Each row is a point on a tangle of strands that fork and nearly touch. The rows are in no order.
In the rows, 128 means zero.
Points whose rows are less than 110 apart are linked; no others are. Some points are linked to none.
K115: [133  75 188  97  99 116 103 143 153 140 159 196 132 131 122 107 145 166
  86  65  61 116 115  85  90]
K150: [146  79 142 127 153 124  94 145 106 173 168 151 188 154 149 182 117 101
 157  96  99 129 148 126 105]
K690: [ 86  61  88 174 120 138  88 105 101 149 130 117 148 185 148 186 109  80
 112 123 155 165 144 166 109]
K597: [167 143  89 114 158 110 175 153 100 188 115 163 122 123 116 116  81 122
 148  72 110  79 101 145 166]
K155: [128 134 129  44  94  81 163 164 139 129  63 174 126 132 102  82  92 143
  76 152  87  73 150 116 132]
K600: [ 80  85 148 119 134 165  78 151  97 182 152 138 102 135 118 149 124  85
 138  82 105 106  83 117 100]
K644: [130 213 126 155  95 145 170 135 129  81 163  54  94  63 171 134 142 118
 104 143 121 157  89 124 140]
K333: [135 154 107 127 156  79 126 105 100 160 103 145 133 168  57 115 135 165
 113 117 154 117 173 120 146]
K714: [166 115 146  87 142 130 127 132 122 155 101 167 151 160 107  94 106 169
 149 130 156  96 133  88 131]
K237: [121  95 136 122  80 127  85 135 115 124 166 106  94 115  82 150 142 134
 108 104  90 145 139 108  87]
K327: [136 152  71 118 152  68 165 135 115 129  84 105 160  97  83 111  73 143
 159 154 148 120 172 152 171]
K958: [114  91 165 141 130 130  78 113 132 109 216 134 146 124 139 139 127 161
 107 106  72 157  85  95  63]
K89: [ 98 120 104 168 138  90 191 133 121 108 131 122 140 144 158 194 124 110
 134  72 147 106 197 173 156]
K705: [118 179 130 110 105 160 191 110 136 115 140 100 152  95 131 127 113 174
 163 129 167 119 149 119 156]
K434: [148 160 171 101 115 106 190 151 133 119 124  99 126  88 112 108  91 137
 113 161 123 114 138 132 164]
K565: [157 105 154  94 163  93 117 122 166 134 119 192 129 118 111 105 134 159
 152  57  85  92 141 140  89]
K629: [149 147 147 141 146 108 125 152 151 136  99 121 114 100 116 157 142 113
 173 146 110 128 164  95 169]
K145: [157 159 182 155 118 126 118 106 145  75 177  88 136 103 127 145 138 133
 130 118 121 140 143 116 110]
K813: [ 77  81 107 190 152 162  94  91 146 114 104 116 120 131 154 166 136 123
 153 109 144 148 106 137 110]
K677: [131  96 118 114  56 205 137 127 171  95  77 114  91 123 138  85 153 140
  92 184 150 172 113 146 106]
K616: [117 150 154 138 106 148 115 107 166  67 119 135 106 113 130  90 174 147
 117 181 151 164 151 104 140]
K238: [163 152 148 126 118 115 126 132  95 140 151 121 181 142 146 142 115  98
 184 123 148 109 114 132 148]
K151: [ 52  83 139  69  97 147 138 131 148 113  84 165 113 164 132 102 120 143
  56 119  93  80 102 126  84]
K642: [121 107 191 162  84 163  88 173 135 128 189 117  99  98 127 167 158 129
  91 121  88 167 106  71  91]
K699: [119  98 121  60  47 157 122 113 139  71  72 101 152 130 158  89 107 117
  97 171 112 122  94 124  80]
K964: [157 203 132 161 136 134 213 144 122 110 160 108 143 111 162 188 119 131
 155 110 149 124 162 130 175]
K986: [178 214 138 139 165 111 187 161 121 128 171 147 101 102 153 181 129 141
 190  78 136 116 171 132 176]
K133: [155 151 135 107 147  86 112  98 124 127 148 157 139 141  78 119 142 153
 135 102 126 100 159 122 128]
K583: [ 62 128  82 116 110 137 137 109 127 141  90 135  90 144 110  73 143 139
  58 123 128  96  77 153 116]
K301: [106  94 145 166 105 157 122  86 125 103 150  97 131 137 121 199 131 135
 150  94 145 149 172 147  98]
K208: [114 128 125 121 201 100  99 101 117 154 118 147 142 153 104 101 125 137
  93 180 148 113 151 153 124]
K761: [116 170  75 149 147 103 167 110 110 153  87 119 140 113 155 163 117 111
 183 119 149 117 140 110 197]
K759: [166  73 127 154  88 108  94 123 114 140 142 125 145 101  86 171 124 126
 119 103  94 135 162 106 104]
K223: [144  91 185 149 104 160  99 192 124 155 183 126 122 104 117 190 151 103
 136  86  88 158 129 104 117]
K634: [128 149 115 188  83 181 137  97 145  76 136  55 110 116 164 149 132 146
 148  99 156 214  69 149 108]
K483: [161 228 153 109 139  91 161 161 127 122 161 135 112 121 123  87 160 175
 147 144 149 145 122  83 187]
K819: [125 124  87 109 187 128 107 106 129 165  64 140 137 142  92 120 108 138
 118 177 165  93 159 167 122]
K596: [148  60 129 134  94 182  93 128 143 116 126 133 124 144 132 117 132 114
  72 204 135 166 124 105  94]
K192: [124  95 113 100 128 132 123 158 132 164 117 134 154 143  97  99 137 102
 145 139 184 127 140 134 157]
K769: [107 156 102  51  72  88 128 119 124  93  61 142 160 165 141  58 141 138
 105 144 126 131 102  94 132]
K992: [120 117 163 104 168 138 145 176 147 167 123 141 140 123 144 130 134 109
 163 108 116 112 120 171 147]
K592: [166 165 174 164 118 121 159 139  96 127 152 103 189 142 181 179 123  86
 162 130 126 140 140 136 141]
K217: [134 191 127 149 135  88 144 125  98 125 135 133 135 180 167 196 156 112
 174 104 175 132 186 132 158]
K199: [ 99  84 156 125 115 134  96 160 111 181 168 148  76 121 110 143 135 135
  98  77  75 124  83  78 107]
K325: [ 77 152 130  76 150  81 151 126 164 118  96 122 134 119 105  70 121 165
 130 172 155 117 149 161 148]
K221: [158  82 152 104 148 140  95 121 106 160 173 137 187 130 117 137  94 102
 123 134  88 123 129 125  76]
K206: [103 130 150 145 112 131 103 139 147  97 150 102  63 101 140 134 144 121
 106 117  91 124  86  86 114]
K772: [ 87 146 149  75  91 128 153 123 149 100 106 123 120 105 147  90 125 155
 109 112 102 100  77  94 130]
K289: [123 162 122 168 131  61 176 143 107  97 160 129 142 176 196 213 124  96
 150  71 122  98 185 167 140]
K927: [101  92 192  78  85 119 130 165 145 120 118 179 133 156 153 100 146 140
  68  96  70  93  99  83 100]
K987: [155 147 173 105 106  91 105 133 174  91 153 148 132 129 129  82 170 158
 153  79 121 128 112  62 138]
K187: [157 165  90  94 132  92 162 149 107 137 100  88 193 115 123 115  77 118
 188 171 165 152 155 144 192]
K915: [ 90 152 155 138 147 130 129 116 156 100 142 126  60  96 131 134 140 147
 117  69 102 104 110 105  95]
K337: [152  86 139 128 158 139 109 119 119 169 122 160 167 172 110 158 107 151
 150 114 161  93 141 111 131]
K243: [ 64 182 102  78  64 131 172 113 138  82  81 116 111 112 148  84 124 144
  81 128 100 114  89 118 144]
K939: [194  92 132  89 170  91  74 137 117 193 127 186 197 127 109  95 115 111
 143 101  84 110 121 143  91]
K661: [118 148 128 137  87 114 127 109 175  90 130 125 119 129 138 100 168 147
  97 151 134 148  97  90 152]
K512: [110 133  79  54  80 129 144 115 159  83  44 128 156 157 172  38 135 134
 113 177 152 142  87 131 119]
K529: [ 85 167 170 100 148 110 135 108 139  99 156 131 128 139 119  72 165 166
 107 164 128 104 117 136 121]
K246: [153 146 142  97 121 123 151 155  96 161 150 137 178 146 117 133 118 112
 205  80 144 106 139 183 148]
K153: [162 102 112 191 114 172 141 118 140 100 121  87 129 151 144 104 142 122
  97 188 163 184 116 148 139]
K407: [176 135 134 114 190  57 115 176 106 156 112 149 160 139  94  83  96 126
 149 163 130 126 140 141 164]
K86: [165 102 176 110 101 153  88 152 139 134 142  85 174  84 133 169 134  76
 133 161 123 152 130 123 108]
K731: [168  75 100 176 105 203 114 125 140 121 119 107  99 153 156 122 144 102
 101 210 128 191 126 146 100]
K362: [127 128 148 108 132 157 100 110  97 155 132 114 130 136  91 135 169 113
 155 146 133 124 159 161 118]
K500: [161 113 140 151 127 158  98 136 111 134 137 120 158 145 147 153 153  79
 136 192 151 171 155 110 136]
K841: [108 152 116 152  90 207 156 105 122 110 126 103  46 116 150 112 115 152
 104 131 151 155  80 143 129]
K134: [ 86 143  96  94 119 130 148 104 164 108  74 134 121 140 158  39 132 165
 118 159 157 132  68 120 148]
K755: [ 92 133 109 136  49 116 147 111 137  57 120 115  99 143 143  78 161 169
  77 116 137 147  83  83 123]
K222: [171 174 175 122 118  90 133 156 171 104 156 141 143 111 137  92 166 153
 138 142 144 152 119  74 156]
K557: [123 106 179 104 150 106 141 166 161 146 143 165 123 117 112 100 145 142
 140 132 123 102 133 128 144]
K524: [171 102 151  98  95 133  87 178 122 154 146 117 140 137 114 106 151 101
 147 142 138 147  97  95 122]
K229: [145 120 185 113  95 151 101 159 169 126 123  87 129  85 150 120 144  94
 108 176 122 144 102 118 117]
K302: [106 142 124  75 116  97 104 106 108 136 100 152 128 150  98  61 163 129
  84 151 112  96  97 109 113]
K102: [ 99  78 106 137 168 140 125 114 134 180 111 143 113 140 100 131 114 123
  85 121 139  85 110 176 118]
K929: [112 121 145 164 169 116 124  91 153 118 128 151 114 129 122 121 118 166
 113 113 129  91 117 127 128]
K825: [129  72 122 137  58 218 126 132 144  98  88  90  85 115 139 130 114 114
 126 153 136 181 108 166 101]
K477: [123  94 110 161 159 148 127  95  99 159 134 147 132 178 126 187 107 148
 113 107 156  97 150 124 121]
K542: [166 100 171 132 184 105 143 123 149 136 136 195 155 151 105 123 114 169
 175  55 120 107 143 158 113]
K263: [ 89 115 115 119  96 160 123 121 116 122 124  90 112 137 145  60 144  98
 112 158 133 152  46 150 104]
K406: [156 114 158 115 131 144 121 147 126 165 142 143 100 106 102 137 137 110
 120 106  58 102 150 119 112]
K328: [152  72 169  90 120 142 111 144 128 168 141 193 148 133  98 111 114 156
  78 108  85  92 133 114  94]
K419: [167 189 135 160 164  90 147 165 142  95 162 147  94  93 134 158 146 121
 177  69  95 121 164 109 165]
K55: [161 167 165 162 140  98 153 134 184  68 155  95 138  81 106 123 128 145
 122 143 127 122 157 115 144]
K887: [157 150  85 127 141  83 137 116 108 142  93 114 138 103  96 112  93 121
 135 141 105 120 140 129 153]
K907: [ 61  65 122 146 143 144  87 144 107 174 157 127 126 153 135 194 123  79
 138  70 109 133 121 160 102]
K930: [102 161 145 125 162 150 117 105 119 123 110 123 105 119 143 129 126 102
 163 170 123 122 113 126 125]
K50: [ 98 159  84 108 136 137 156 125 116 133 106 122 124 128 152  77 136 132
 152 161 177 130  86 124 170]
K218: [ 94 146 141  54 133  70 137 134 177 137  69 164 142 122  99  80 108 167
 120 117 128 100 138 149 139]
K41: [ 81 109 154  65  89 103 137 140 147 124 121 154 131 136 134  74 112 124
  93 114  84  82  88 115 109]
K69: [114  86  65 123 147 119 114 111 130 149  92 111 137 138 108  94 115  98
  84 141 141 111 115 165 109]
K780: [105 133 131 130 136 116 170 108 158 107 122 135 123 113 107  82 129 159
 117 153 154 106 127 133 141]
K343: [118  88 165 127 121 147  99 152  97 140 176 118 187 149 157 188 149 101
 161  99 144 161 142 139 104]
K626: [104 123 105  85  88 172 152 133 177 104  62 137 103 135 142  59 154 139
 101 187 163 148 144 144 122]
K552: [116 193  91 149 126 142 201 113 116 116 154 114 133 140 166 201 116 148
 165 108 183 136 166 101 169]
K389: [119 233 124 110 190  83 178 145 144 132 157 156 142 109 124 103  84 209
 159 117 142 133 145 121 168]
K996: [119  77 120 131 172 135  60 124  93 199 179 171 152 155 121 188 114 152
 128  54  93 138 108 115  66]
K194: [111 113 139 100 157 151 114 130 103 155 122 141 139 162 134 139 134  91
 165 127 158 113 172 180 116]
K551: [ 86  86 170 145 116 141  95 144 169 106 166 120 101  94 157 157 137 135
  96  92  92 149  87  54  90]
K678: [124 111 144 207 100 167 125 131 125  79 156  48 130 126 147 150 109 122
 128 127 140 213  65 126 113]
K810: [139 149  93 160 142 106 166 129 124 133 129 110 107 100 142 141 115 135
 156  99 130 105 109  88 172]
K132: [158  86 115  83  67 127  86 150 130 110 121  98 147 121 109  80 135  85
 121 158 128 143 100  93 109]
K799: [180 110 163 149  94 119 102 153 120 130 157  92 175  89 142 184 142  70
 165  97 107 171 138 135 117]
K745: [132 146 128  98 187 105 153 135 148 175  69 151 139 130 109 141  86 160
 148  93 161  96 166 164 162]
K639: [ 97 169 119  65 106  96 150 121 122 113  76 159 121 147 126  57 145 146
  82 179 122 106 125 120 138]
K941: [109  91 107 172 124 152  90 123 146 101 118  95 132 111 143 139 149  83
 145 144 117 170 109 147 112]
K348: [115 138  83 141 151 142 123  75 121 125  62 134  99 139 101 124 143 137
 109 163 160 122 177 182 126]
K623: [ 99 184  81 140 138 176 161 100 114 149 117 111 113 113 153  86 133 152
 135 172 162 130  95 171 143]
K171: [168 161 138  54 141  76 127 148 117 152  80 183 128 125 102  82  76 147
 111 153  86  91 142  99 132]
K605: [160 130 164 101 130  95 129 156 148 110 131 103 174 120 124  65 109 106
 102 197 124 145 115 113 125]
K688: [ 80  95 126 190 194 124 117 102 147 118 131 125 128 137 154 157 132 125
 129 115 121 112 138 119 124]
K921: [136 126 130 133  84 132 111 132 143 124 100 105 107  92 117 141 125 119
 161 128 131 124 134  91 152]
K904: [159 182 144 146 156  78 156 164 110 126 172 147 137 167 144 163 172 120
 184 116 163 142 208 129 184]
K305: [133 103 149 193 114 133  92 148 134 100 189 101 144 140 176 226 162 102
 146  88 137 207 166  98 114]
K848: [163 150 159  91 163  94 155 151 163 135 103 194 108  91 116 112 124 167
 148  79  90  92 167 142 133]
K593: [149  91 106 140 113 112  79  81 114 148 115 141 136 145 106 130 110 153
 117 138 103 106 128  73 122]
K286: [125 182  68 158 140 139 202 126 113 109 132 103 119 103 129 156 106 157
 131 173 154 155 180 156 180]
K77: [150 131  80 130 120 164 139  85 138 107  66 128  91 135 119  91 130 149
 119 210 146 144 145 159 127]
K738: [130  68 102 131 106 149  83 101 103 138 128 129 134 143  97 124 101 126
  69 155  93 119 118  96  70]
K255: [137 143 124 108 169  51 124 178 118 140  97 134 145 143 120  56  95 143
 106 199 126 121 118  99 169]
K884: [123  76 112 154  92 182 138 108 139 112 109 106 139 128 110 162 130 115
 148 122 167 163 155 148 119]
K892: [123 123  86 136 134 162 139  61  98 125  99 109 147 155 127 141  83 150
 121 135 179 101 130 168 115]
K39: [155 168 139 162 127  74 190 155  81 106 161 122 179 168 197 188 108  84
 145 113 128 123 164 144 157]
K940: [ 95 204  69 140 119 155 178  99 130 117  96 140  71 126 148  79 133 172
 100 177 151 131  99 131 145]
K805: [149 169 132 108  92 130 143 131 161  84  87  76 119 114 171  62 144 110
  84 216 127 182  93 130 125]
K306: [129  84 100  87  81 137 128 141 137 115  86 132 129 129 100  82 132 119
  88 165 135 123 115 115 115]
K474: [124  96 113  60 137 102 128 140 163 166  82 150 138 140  91  83  92 150
 114 115 165  74 128 149 131]
K107: [117 142 135 170 185  93 170 144 137 102 158 114 122 111 130 185 106 116
 127  97 140  88 182 163 157]
K424: [131 106 108 202 105 156 142 128 122  85 123  70 128 143 185 188 140  82
 135 147 131 208 129 168 110]
K83: [ 95  78 106 127  89 150  63 131 118 134 131 112 115 131 126  94 151  85
 108 144 112 160  71 125  79]
K633: [ 80 129 154 180 159 123  83 129 153  90 185 105  91 107 140 171 174 103
 147  86 105 130 119 140 114]
K817: [139  84  88 163 157 102  50 120  98 178 180 155 134 122  96 169 140 127
  87 102  80 144 135 113  93]
K121: [122 128  64 130 129 118 106 101 123 106  97 100 119 123 111  75 125  84
 112 179 112 145 115 176 124]
K281: [158 125 154 164 151 152 117 155 147 138 112 120 133 108 148 151 135 107
 130 189 134 135 166  96 161]
K590: [ 85  67  84 152 149 140  96 119 110 172 101 116 131 157 130 185 115  88
 117  82 152 112 133 184  95]
K518: [145  99 148 107 130 141  80 148 127 168 160 174 135  86 127 152 143 100
 131 111  29 121 122 116  82]
K402: [109 102 153 146 164 122 121 160 144 147 138 124 132  91 150 164 132  77
 153 108  89 106 150 174 130]
K710: [114 172 156  95  88 177 140 120 126  89 119  80 101  96 154 120 129 112
 127 161 113 145  88 132 109]
K527: [126  87 111 179 125 171  78 127 139  97 121  85 156 150 194 157 151  81
 142 161 141 205 124 179 107]
K510: [138  96 110 112 136 157  81 113 110 133 148 124 161 141 129 110  95  87
 107 157 112 106  96 121  89]
K62: [152 124  81 155 117 115 157 128 111 121 143  86 132 131 105 121 122 103
 104 176 177 160 150 165 167]
K78: [172 182 143 133 214  87 153 186 105 169 133 167 136 125 136 105  99 120
 179 139 104 114 111 128 196]
K436: [152 139 161 105 104 119 157 147 128 127 157 104 131  86 125 108 105 122
 127 110 118 108  90 132 139]
K173: [126 107 114 156 133 131 155 135 107 142 142 109 125 123 114 151 117 106
 130 116 133 105 120 138 155]
K354: [145 106 182  88 118 108  99 152 137 132 160 154 150 138 117  76 159 115
 128 140 121 124 121 107 111]
K702: [ 94 153 142 166 158 114 116 111 115 118 159 136 130 156 163 192 170 117
 173  89 151 138 176 134 118]
K954: [146 142 135 106 135 119 160 133 108 147 139 146 113 123 125  97 101 126
 131  94  84  69  93 128 147]
K655: [159 131  90 148 131 135 127 139 134 119 109  87 156 144 146  99 126 112
 135 210 172 185 128 149 148]
K781: [180 115 147 134 121 125 119 151 106 153 155 186 115 125 104 177 142 128
 144  66  88 116 157 145 107]
K893: [108  66  62 179 121 198  88  97  98 121 100 114 126 182 147 175 106 105
 140 138 133 172 126 153  80]
K3: [112 116 108 178 134 127 163 121 111 122 138 129 123 168 128 186 159 117
 133 111 178 129 184 173 159]
K683: [137 176 119 104 184  89 170 156 156 147  88 160 114  89 107 130 106 162
 160  98 126 102 166 132 173]
K257: [ 68 178  89  88  78 123 166  99 143 112 112 102 101  76 131  84 147 146
 136 127 127 123  90 142 153]
K287: [104  70 117 156 156 130  85 119 139 175 126 135 108 111 107 150 131 114
  84 132 117 119 125 129 110]
K609: [101 112 155 154 154 133 110 153 115 156 160 154  75 119  97 163 134 152
 124  35  98 111 106  95 108]
K853: [ 80  81 128 173 114 162  79 108 109 132 167 123  95 142 108 147 114 136
 112  99 116 179  85 105  82]
K973: [ 98 103 152 150  88 170  70 138  94 122 184  91 118 147 122 186 113 114
 151 100 120 188  96 122  85]
K278: [ 57 106  89 134  92 145 125  98 132 101 119 119  84 148 140  70 146 128
  76 133 114 147  51 132 105]
K94: [126  68  71 176 141 183 118  86 103 140  94 143 108 151 144 162 109 111
  91 161 136 127 125 140 102]
K443: [126  85 149 138  92 174  80 163 153 115 129  95 137 102 162 131 145  94
  69 201 101 176 108 115  95]
K282: [184 125 150 165 122  84  73 159 134 123 154 119 161  89 125 179 160  98
 153 103  90 166 143  92 134]
K580: [145 238 124 117 178 114 206 157 142 128 180 158 125  88 141 136 103 173
 181  93 136 110 155 128 187]
K399: [154 170 144 115 137 100 132 157 141 123 126 103 186 119 141 112 113 133
 195 170 163 154 144 127 178]
K507: [112  83 149 164 144 118 100 125 130 146 198 144 141 127 103 178 149 131
 123  67 108 143 142 126 101]
K751: [148 126 142 191 140 107  92 143 119 116 165 115 126 133 156 212 177 101
 132 108 102 164 154  77 129]
K521: [170 139 173 131 178 104 132 124 113 140 142 188 173 155 143 140 134 137
 205  95 129 105 162 133 132]
K186: [136  81 102 184 119 121  92 103 119  98 149  96 139 127 108 177  96 132
 120 113 113 151 137 100 112]
K227: [123 195 137 132 108 137 160 117 140 110 110  75 106  78 153 119 121 125
 130 159 116 132  96 118 155]
K181: [131 185  95 109  98 123 191 130 117 136 103 101 116  71 131 100  91 136
 138 164 120 103  93  96 185]
K106: [160 171 128 157 157 111 122 109 103 123 160 133  97 133 100 139 145 151
 133  87 101 101 145  98 124]
K291: [124 108 121 150 121 142 120  78  92 132 144 114 129 153  89 177 125 144
 114 101 145 105 172 161 108]
K295: [114 161 141 142 148 141 132 132 139 113 180 145  74 115 118 162 132 146
 149  18 125  96 124 110 127]
K827: [118 134 144 203 114 149 128 140 132  85 174  79 122 140 184 205 149 102
 120 103 149 183 133 139 120]
K358: [176 170 121 172 177  79 105 122 102 118 158 152  96 127 127 170 158 101
 167  75  93 125 159 108 136]
K636: [193 131 155 148 166  97 127 157 156 144 147 187 124 108 132 118 148 131
 161  87 103 132 142 107 137]
K313: [123 138  98 137 147 110 105  74  92 163  95 115 139 148  73 160 134 141
 107 107 181 104 161 161 127]
K164: [120  96 103 165 108 167 184 121 122  97  87 108 146 128 152 167 118 104
 163 151 186 153 168 183 146]
K645: [194 128 179  74 117  98 124 166 118 138 126 182 145 131 122  70  99 130
 121 149  84  97 127  77 142]
K720: [121  71  83 154 103 200 117 110 138  98 107  95 105 131 111 119 115 120
 123 146 146 151 124 189  97]
K753: [156 157 126  95 185  99 175 172 104 190 111 160 138 129 123  89  73 157
 148 129 129  90 112 124 179]
K172: [ 79  75 129  84  96 112 116 127 160 110  73 146 116 148 123  89 132 155
  72 164 134 105 111 115 102]
K570: [100 184 182  99 119 108 148 132 153  90 172 139  96 119 146  84 181 154
 117  98 111 101 121 119 117]
K392: [100 121  88 143 170 163 143 105 109 147  77 134 111 159 153 129 126 117
 130 187 189 138 129 154 167]
K67: [101 122 126 152 196 151 129 127 112 160 109 123 134 138 158 146 122  89
 144 185 147 103 142 141 144]
K293: [105  94 115 153  81 125 110 110 137  94 120 104  99 101 146 118 115 120
  92 127  75 146  87  79 111]
K277: [115 185 159 130 131 120 135 118 148  66 188 103 111 109 128 127 173 146
 142  88 145 126 146 113 129]
K917: [104  85 117 119 146 138  56 108  92 186 168 146 130 148  90 160 128 134
  81 102  90 118 106 122  61]
K643: [ 54 146  91  69  81 128 181  99 160  97  85 143 121 133 149  51 132 188
  89 136 136 102  96 128 132]
K913: [141 106 134 172 171 104 160 152 128 143 157 142 109 103 108 164 115 115
 120  68 112  81 146 145 142]
K696: [170  93 138 104 182  82  82 163 141 161 127 168 181 127 111  91 134 101
 158 152 117 116 124 140 129]
K537: [108 148  51 116 138 157 172  72 119 159  87 112 121 146  99 123  83 159
 107 132 203 112 129 189 136]
K220: [122 125  98 117  83 152  97  98 115 104  87  92 110 114 122 139 112 112
 162 157 128 132 112 116 110]
K845: [154 120  88  93  97  92 138 135 125 138  90 110 138 116  89  86 100 110
 105 171 147 122 123 132 150]
K303: [158 172 134 148 165  96 152 137 143 131 142 157 117 143 122 145 150 163
 171 102 179 129 178 108 179]
K722: [105 106 145 132  87 176  94 138  84 128 146  82 155 146 152 175 132  72
 157 124 139 181 119 156  94]
K944: [142  96 160  78 144 110 114 132 154 199  97 186 112 145  94 118 114 152
  72  84 112  78 127 137 108]
K625: [168 143 161  84 128  94 137 149 137 114 152 125 186 125 113  89  99 134
 160 178 138 119 145 117 145]
K351: [179 120 146 100 156 121  78 117 103 172 139 186 153 116 118 136 122 117
 151  86  39 104 130 147  71]
K563: [133 143 190 144 177 126 116 124 142 133 174 158 151 163 149 158 177 133
 174  86 146 129 157 132 130]
K816: [173  81 133  79 128 105 107 147 138 148 117 179 178 146 125  87  91 142
 128 129 109  91 111  72 125]
K435: [115 177  70 176 104 151 204 100  99  94 129 101 122 137 168 191 132 123
 147 141 174 149 175 157 169]
K324: [119 178 119 175  96 154 149 127 141  73 157  48  81  99 155 141 148 120
 134  98 140 171  95 125 111]
K669: [126 203 174  92 150 118 169 153 146 125 167 151 114 121 138  85 157 152
 154 104 145 111 115 110 155]
K307: [ 69 107 121 138  54 107 114 103 129  78 122 107  93 134 129  91 125 136
  75  92  98 131  65  93 101]
K445: [166  76 102 157 153 111  71  97  86 153 168 162 157 143 107 142 115 149
 104 131  77 105 137  87 108]
K756: [141 135  70 136  96 124 122  97  95 129  99  87 127 129  99 130 127 100
 148 145 120 136 137 154 132]
K698: [132 115 105 148 140 105 122 129 125 157  84 128 133 133 138 168 138 104
 187 136 152 122 163 110 174]
K978: [127 122 139 107  91 136  96 102  97 153 152 138 108 132  76 124 157 107
 117 147 104 132 147 128  88]
K977: [135  77 173 107 129 133  78 136 126 139 213 182 159 140 124 118 152 163
  87  89  82 143 110  79  84]
K345: [129 168 110 152 102 191 183  81 140  95 111 125  84 124 179  89 129 168
  96 180 142 150  89 129 133]
K373: [101 118  94 184 148 170 146  93 121 125 109 121  90 156 133 165 148 142
 137 144 200 129 155 144 151]
K974: [155 109 153 107 182 113 151 143 131 186 149 178 114 136  90 127 110 155
  89  77 113  72 139 155 131]
K569: [ 98 174 161 106 116 175 128  86 126 102 111 114 112 116 147 136 124 143
 142 139  95  99 117 132 103]
K914: [117 209 124  97 135 116 199 106 124 129 157 136 135 114 106 107  91 209
 153 133 167 118 161 121 163]
K29: [151 143 150 108 138 124 144 143 127 148 104 160 133 129 109 120 125 168
 182 115 165 116 158  89 185]
K232: [ 85 105 156 125  92 164  85 103 109 114 167 134 122 145 125 120 127 143
  89 131  86 163  85  75  62]
K844: [156 185 132 138 121 147 136 136 118 108 117  93 128 126 162  96 131 101
 110 223 156 168 109 156 140]
K784: [146 159 144  75 162 134 133 148  74 159 122 153 170 151 109 145 132  95
 205 131 160 107 159 165 136]
K193: [ 91 138  97  59  66 159 102 105 147  81  53 129 117 144 172  58 138 105
 118 162 124 119  88 122  95]
K863: [102 138  79 112 147 105 128  89 138 140  91 122 108 129  78  82 135 145
  53 148 156 109  99 172 119]
K383: [139 127  50 144 122 158 181 108 105 130 107 110 131 150 108 120 117 136
  96 147 205 155 148 198 150]
K715: [143 110 128  82 178 126 122 128 151 190  62 158 125 143  79 133  96 139
 117 124 178  81 163 138 128]
K137: [128 154 131 142 131 135 205 142 139 101 112  92 110  77 128 143  99 142
 125 171 153 125 153 157 186]
K270: [162 120 159 135 123 122 116 170 139 134 168 115  96  90 111 163 137 111
 144  74  75 138 115 116 134]

Follow the links from the first point to the second, and from the first to the third. Name the last point that the two ways share.
K255 / K295 / K769: K206
K222 / K892 / K301: K780
K605 / K328 / K94: K887
K714 / K348 / K305: K715

A fork is a point with three links. Follow the links from the first point to the second and name the forks in between, in order.
K510 / K992: K115 K41 K306
K761 / K246: K89
K825 / K964: K884 K291 K986
K229 / K745: K780 K715
K772 / K223: K41 K306 K887 K756 K69 K278 K307 K206
K954 / K155: K986 K291 K714
K358 / K565: K291 K714
K593 / K151: K115 K41

A fork is a point with three links, a tip a point with one. Leave the first point through the second and follow the links. Name the first fork or tip that comes.
K186 / K759: K89
K853 / K973: K996
K738 / K510: K115
K282 / K751: K780
K597 / K954: K986
K303 / K904: K715

Name the points in between on the shortest way along the links from the first point to the second, in order.
K699 / K232: K193 K512 K134 K643 K243 K772 K41 K927 K115 K977 K958
K944 / K221: K328 K115 K977 K958 K232 K853 K973 K722 K343 K150
K238 / K756: K592 K39 K289 K89 K107 K913 K173 K810 K761 K698 K629 K921 K220
K563 / K106: K702 K217 K904 K303 K29 K714 K337 K477 K291 K313 K333 K133
K477 / K424: K337 K714 K29 K303 K904 K217 K702 K563 K521 K542 K565 K848 K683 K745 K715 K474 K218 K325 K780 K929 K688 K813 K941 K527
K407 / K940: K696 K939 K351 K518 K406 K270 K223 K642 K551 K206 K293 K307 K278 K583 K863 K69 K121 K756 K887 K845 K306 K172 K151 K41 K772 K243 K643 K134 K50 K623
